A landscape with many valleys, sampled at points; each row gives a point and its height.
A ball rolls from a point to the lowest of its 2 nearest points, and stops where none of them is lower. Distance is the straight distance between rows; heights are no part of it.
fezo h=2.44: [147 128 133 140 196 116 127 162  75 105 145 108 149 109 104 105  31 113
 121 102 153 124]
Luzu h=4.44: [105 156 154  74  73 154 159  81 172 147 120 171 144 158 117 161 153 166
 118 167 126  91]
pepat h=1.94: [ 67 162 133 117 131 100 167 110 105  84  97 147 141 162  57 130  80 202
 109 109 145 155]
nugub h=3.56: [139  63 117 130  96 106 121 117 159 118 114 116  83 138 104 171 158  81
 122 158 111 170]
tir h=2.92: [180 145 117  87 143 156  70 158 128 121 173 106 150  96 131  91 136 146
 125 156 132 125]
tolon h=3.20: [ 99  98 138 118 167  82  84  58 125 137 192  90 126 138 123 114  92 128
 132  50 153 122]
tose h=4.84: [160  55 144 123 109 100 129 137 123 127 169 112 155 113 162 175 126  87
 142 164 124 126]
sizip h=2.81: [109 159  97 158 132 125 168  94 131 131  90 152 111 145 113 136  84 100
 179  97 134 124]
Nuni h=1.97: [ 77 119 108 120  87  93 137 103 146 140 131 103 151 187 141 171 163 158
  67 115 151 159]
zipop h=4.16: [110 122 136 126 137 101 148 125 143 111 167 107 139 108 143 194 102  72
 168 121 151 138]
Fugun h=1.69: [151 150  77 122 105 156 103 138 125 174  91 137 105 120 140 113 173 102
 113 127 126 161]
bal h=7.61: [124 153 157 150 175 123 144 120 154  93 138 120 133 121 129  98  87 129
 158 107 117  97]
kir h=3.90: [ 86 102 188 104 122  79 126 102 139 117 202 100 133 105 134 192 121  82
 168 102 157 114]
kizi h=5.38: [146 146 135 121 130 173 148 162  97 158 128 146 164 138 138 122 141 194
 129 175 108  75]
Lavu h=3.53: [151  83 101  98 114 176 127 144 108 142 105 146  99 110  89 124 180 120
  87 152  95 183]
bele h=2.73: [125  90 119 143 128 125  94 140 183 168 153 103  63 107 175 188 149  91
 151 146 175 121]
lenir h=5.69: [ 85 131 113 160 124 110 104  95 189 146 136  85  81 154 165 186 140  86
 123 100 187 122]
lil h=2.40: [ 96  94 123 125 121  70 133 108 103 122 161  82 167 179 117 175 131 157
  83 120 143 167]
vaku h=1.58: [115  97  68 134  93 125 117  93 156 139 114 121 117 179 142 139 165 131
  63 103 144 168]
sosar h=3.05: [138 115 145  99 135  95 144 157 126  85 139  97 173 135  79 129 106 156
  85 161 107 169]
Kub h=1.98: [116 107  97 123  96 118  60  99 160 136 177 114  91 149 133 164 130 101
 160 147 161 122]
lika h=3.09: [140 102  90 119 142 140 181 115 144  80 123 105 134 110 150 162 149  92
 130  89 142 156]
rufo h=4.21: [179  99 189 132 162 116 162 127 133 118 122 108 186 119 169  96 122 130
 109 116  95  95]
lelo h=4.82: [137  94 139 148 186  95 144 137 123 169 171  81 159 130 157 173  91 103
 108 107 153 120]
dal h=7.71: [ 91 186 116 158 165 136 132 132 140  75 122 143  97 116 110 102  68 122
 175  96 149 111]
Gegob h=7.49: [144 105 155 165 177 147 138 134 126  88 121 126 122 121 116  70 110 152
 123 124  86  98]
Mafa h=3.76: [123 129  82 152  98 137 151  98 126 174 102 169 126 174 127 136 111 104
 150 131 116 114]
Nef h=3.52: [ 97 101 167 121 119 113 147 137  56  63 127 165 159 133  74 117  42 186
 134 144 135 100]
Loz h=5.93: [157 165 164 142 113 168  94 168  67 206  93 144 143  90 171 119 172 149
 158 142 109 118]
situf h=2.38: [147 134 139 115  91 138 110 151 148 145 102 147  97 118  87 126 153 109
 137 187  87 148]
palup h=5.63: [147 159 147 142 140 173 113 190  51 186 115 135 171 119 138 100 145 176
 116 156 107  99]
Nemod h=1.93: [139 142  88 108 158 159 103 129 138 124 164 118 107 108 116 133 108 103
 177 133 146 120]
Setuf h=4.13: [ 81 163 121  85  84 171 162  67 150 121 111 181 114 161  83 137 119 161
 108 131 133 101]
Vikip h=3.64: [ 77  95 167 115  85  69  93  67 107 113 187 107 118 134 140 155 143 100
 159 108 131 114]
gizi h=0.36: [147  92  67 116  86 153  98 114 150 171 114 147  87 155 147 130 176 130
  87 142 131 149]
zuram h=2.51: [148 161  85 113 145 174  92 147 124  98 139 133 123 107 116  79 120 131
 145 131 126 128]
basa h=3.87: [125 136 159 121  92 120 167  78 179 125  88 132 116 158 115 131 159 131
 143 139 101 104]
palov h=3.06: [136 117 106  96  59 129 105 122 157 125 123 144  93 133 102 144 149  80
 113 170 116 170]
dogut h=3.95: [ 69 106 152 168 105 112 170 161  80  45 114 199 137 118  93 118  66 188
 140 139 135  91]
Dos h=5.39: [117  91 104 154 135 117 125 106 154 131 155  98 129 143 184 168 140 102
 130 106 157 131]
sonu h=4.41: [155  97 115 150 162  97 120 141  78 167 155 106 162 142 133 134  80  98
 111 121 130 144]
Rol h=4.42: [115 140  76 120  83 174 141 151  98 175 112 190 122 147 115 145 123  91
 118 153 119 140]
bok h=6.18: [123 155 154 107 136 110 159 114 114  41 142 127 181  92 158  92  78 124
 146  65 154 118]
mel h=2.94: [124 116 156 108  88  85  98  65 151 121 161 135 141 159 112 103 114 137
 134 118 102 136]
zuge h=3.98: [151  69 110 135 103 123 100 146 121 175 106 125  87 126 114 144 173 102
 110 163  93 187]
mib h=1.81: [136 121  98 120 194 117 137 143 108  83 158  96 143 112 104 128  79 121
 118  90 149 172]
Senod h=2.79: [ 86 167 145 118 151  82 137  74 117 125 142 107 117 146  85 152  89 151
 192 101 155 115]
fopad h=6.30: [117 144 145 112 101 123 139  95  89  71 135 169 191 126 158  64  74 156
 143  66 139  87]
luz h=3.39: [151 126 181 135 165 102 140 151 105  95 127 103 167 141  80  97  94 177
  94 149  91 121]
ref h=3.82: [ 98 171  83 105  97 164 145 106 138 102  96 166  98 160  55 123  98 128
 126 132 140 111]
fiv h=6.02: [ 90 142 118  95 120  81 141  89 124  68 149  88 147 133 132 168 141 130
 134  71 170 167]
vetuv h=6.61: [ 78 128 177 146 110 140 183 122 112  89 102 205 154 145 121  78  86 192
  87 115  93  91]
Fero h=6.10: [129 143 138  97 138  99 165 109 144  51 136 103 174 111 139 128 122 127
 121  76 140 153]
Sunag h=4.79: [110 154 159 104  82 160 166 121 165 158  84 181 110 156 100 126 145 160
  97 188  99  97]
vig h=1.22: [159 138 138 132 119 138 115 129 174 151 119 132  96 112 129 118 145  92
 167 157 111 119]
mit h=1.95: [158 165 160 123 161 178  80 159 113 163  87 102  73  70 131 125 191 150
 148 120 133 143]
rup h=2.75: [126 119 128 102 114  86 138 129 143  97 142  90 153 145  97 180 144 142
  99 144 132 178]
Tove h=4.69: [114 100 153 131  92  79 123  98 185 126 116  83 112 151 178 167 184 130
 105 123 143 139]
pivug h=5.13: [118  26 161 156 176 115 132 125 121 147 187  88 133 127 168 171 110  87
 101  77 161 116]
Mekil h=2.67: [109  94 120 136 134 100  57  67 146 149 190  98 106 156 136 137 110 118
 131 110 148 132]
Refu h=7.16: [159 155 174 144 144 125 149 172 143 148  82 110 144 105 154 104 167 132
 119 157  94 147]
dipi h=0.89: [150 156 132 128 177 137  91 163 147 204 109  99  81  79 151 146 174 110
 137 113 155 157]
Benef h=2.26: [170 104 102 106 185 133 121 167 107 118 165  83 152  92 127 137 133 115
 107 124 149 168]
segi h=1.10: [130 154  74 123 122 139  96 113 161 144 136 118  86 127 112 168 129  73
 169 154 159 125]
nunuz h=1.36: [100 152 120 149 158 124 177 147 109  90 100 137 153 146  91 114  93 183
 117 123 124 140]
mulek h=3.10: [136 119  91  97 117 179 177 164 111 113  95 159 130 118 105 142 163 108
 106 147 110 161]
Lur h=2.71: [137 149  73 152 154 154  98 134 105 160  99 140  97 142 103  79 128 114
 120 111 109 166]
kurof h=4.86: [124 142  89 146 114 167 166 155  77 152 106 190 153 136 139 106 100 114
 130 131 104 130]
Pifer h=3.80: [169  88 185 108 132  99 151 114  99 111 139 112 191 146 122 104 107 153
  83 129 100 110]
Nedus h=5.73: [183 107 102 137 126 129  78 128 153 188 129 136  99 106 209  99 175 115
 133 124 131 129]
Tiv h=2.29: [145 140 134 113 129 114  98 106 178 120 146 119 116 136 112  95 118 119
 144 138 111 134]
zom h=6.91: [116 146 180 143 110 153 155 196 139  67 105 148 139  97 128  94 165 152
 102 172  80 112]
vik h=2.52: [166 158 137  96 163 170  75 169 117 154 151 102 105  66 133 126 165 145
 164 154 141 124]
sime h=5.16: [152  28 166 153 144 104 103 150 125 156 176  87 123 116 169 173 115  80
 106 143 143 123]
Zulap h=7.90: [103 197 101 173 151 165  76 161  92 126 108 156 100 120 106  63 115 126
 133 104 120 128]
fiza h=7.80: [ 90 199  99 180 131 149 107 148 120  83 125 175 105 137 103  77  95 152
 155 127 132  79]
Raru h=7.33: [136 118 160 152 140 142 159 141 135 135  91 134 147 147 119  92 138 158
 114 148  71 122]
Zut h=2.35: [ 72 157 142  86 108  88 142  78 103  80 126 131 128 143  60 147  96 177
 161 111 142 144]
fubez h=6.19: [131 196 145 133  85 185  98 174  99 169  84 166 141 102 143  98 178 145
 123 151 112 122]
vuvub h=2.60: [134 130  77 119 143 169 177 141 120  77 115 143 131 114 111 131 126 121
 147 123 126 140]
Tav h=5.92: [ 84 148  90 132 127  89 126  74 151 114 139  89 106 160 122 184 143 108
 136  85 181 148]
bibon h=3.07: [119 128 165 141 157  82 135 147  66  75 124 128 164 125  90 111  21 153
 135 114 151 106]
vob h=6.77: [ 90 152 167 149 103 153 168 155 148  76 101 199 127 133 113  81 141 164
  78 149  87  96]
gofek h=3.11: [162 103 101 147 140 124  85 171  79 198 142 109 143 100 179 142 146  90
 125 133 141 156]
fivo h=0.38: [ 95 169  94 172 159 172 172 171  96  98  92 149 115 142  98 113 134 175
 110 128 127 105]
nugo h=1.96: [128 147 124 128 159 121 106 166 184 204 158 105 102  96 165 172 141  88
 133 123 176 133]
nup h=3.24: [128 165 143 126  95 149 147 102 194 107  60 126  85 143  79 114 162 125
 121 163 108  82]
rane h=3.78: [163 128 121 144 123 113  93 170  70 201 141 138 173 123 145 115 106  94
 112 154 107 151]
Zado h=4.66: [184 113 161 138 153 118 163 142 131 171 129 110 174 117 194 137 140 134
 128 148 118  98]
Lekuv h=4.35: [138 106 176 112 109  99 144  95 185 112 127 107 139 122 152 145 163 116
 146 125 108 127]
saku h=5.24: [130 125  77 130 118 132 158 108  82 142 136 177 178 154 156 114  87 134
 117  98 131 128]
nid h=1.65: [114 184  84 168 153 169 167 146 113 113  67 143  97 127 107 115 118 113
 157 109 132 111]
gabob h=5.07: [149 123 109 147 136 123 153 125 143 156 126 123 156 136 177 140 138 116
 136 116 126 124]
Vir h=5.12: [127 148 123 101 106 192 138 138 137 156 113 173 116 139 125 100 155 177
 113 170 101  90]
Gedez h=6.00: [196 133 152 118 143 132  95 163 124 178 129 115 141  77 192  94 167 127
 134 136 122 124]
boga h=3.42: [126 143  72 103 118 161 102 113 132 143 104 158  89 160  60 105 127 132
 117 141 120 148]
gavoz h=3.19: [ 95 120 158 111 172 101 106  67 126 124 179 112 102 125  86 121  66 148
 181  81 150 107]
bet h=3.36: [ 79 110 153  92  79  67 119  43 105 131 158 139 123 157 111 125 156 135
 148  95 112 121]
kigug h=2.46: [138 179 125 141 120 160 137 124 177 108  82 136  79 120 104 109 144  92
 170 146 125  82]
sezu h=6.46: [115 140 142 160 129 135 168 130 103  86 118 167 169 143 149  74  87 173
 126 109 109  82]
Bot h=4.51: [143  99 167 130 128 105 124 144 119 126 172 116 145 106 120 162  80  68
 164 154 112 117]
Gesi h=7.02: [132 171 187 155 138 153 129 214 111 101  87 121 142  74 149  97 191 148
 119 149  95 128]
vus h=2.53: [159 131  71 129 105 144  65 160  96 183 128 126 106  91 184 146 180  96
 119 139 158 174]
Posoz h=5.44: [182 101 124 122  91 109 112 117 173 183 118 131 103 127 191 119 189 160
 122 162 129 110]
Vis h=5.08: [162  80 156 141 132  94 113 101 200 159 129  97  99 132 206 130 174 142
 108 128 135 123]
zon h=2.68: [153  60  92 124 159 140 139 145 137 114 142  93 114 114 142 159 165 106
 111 122 133 172]

For each start below, name the point where the ball stops.
Nedus -> vig
sime -> vig
bal -> gizi
fopad -> gizi
Gedez -> gizi
pivug -> gizi
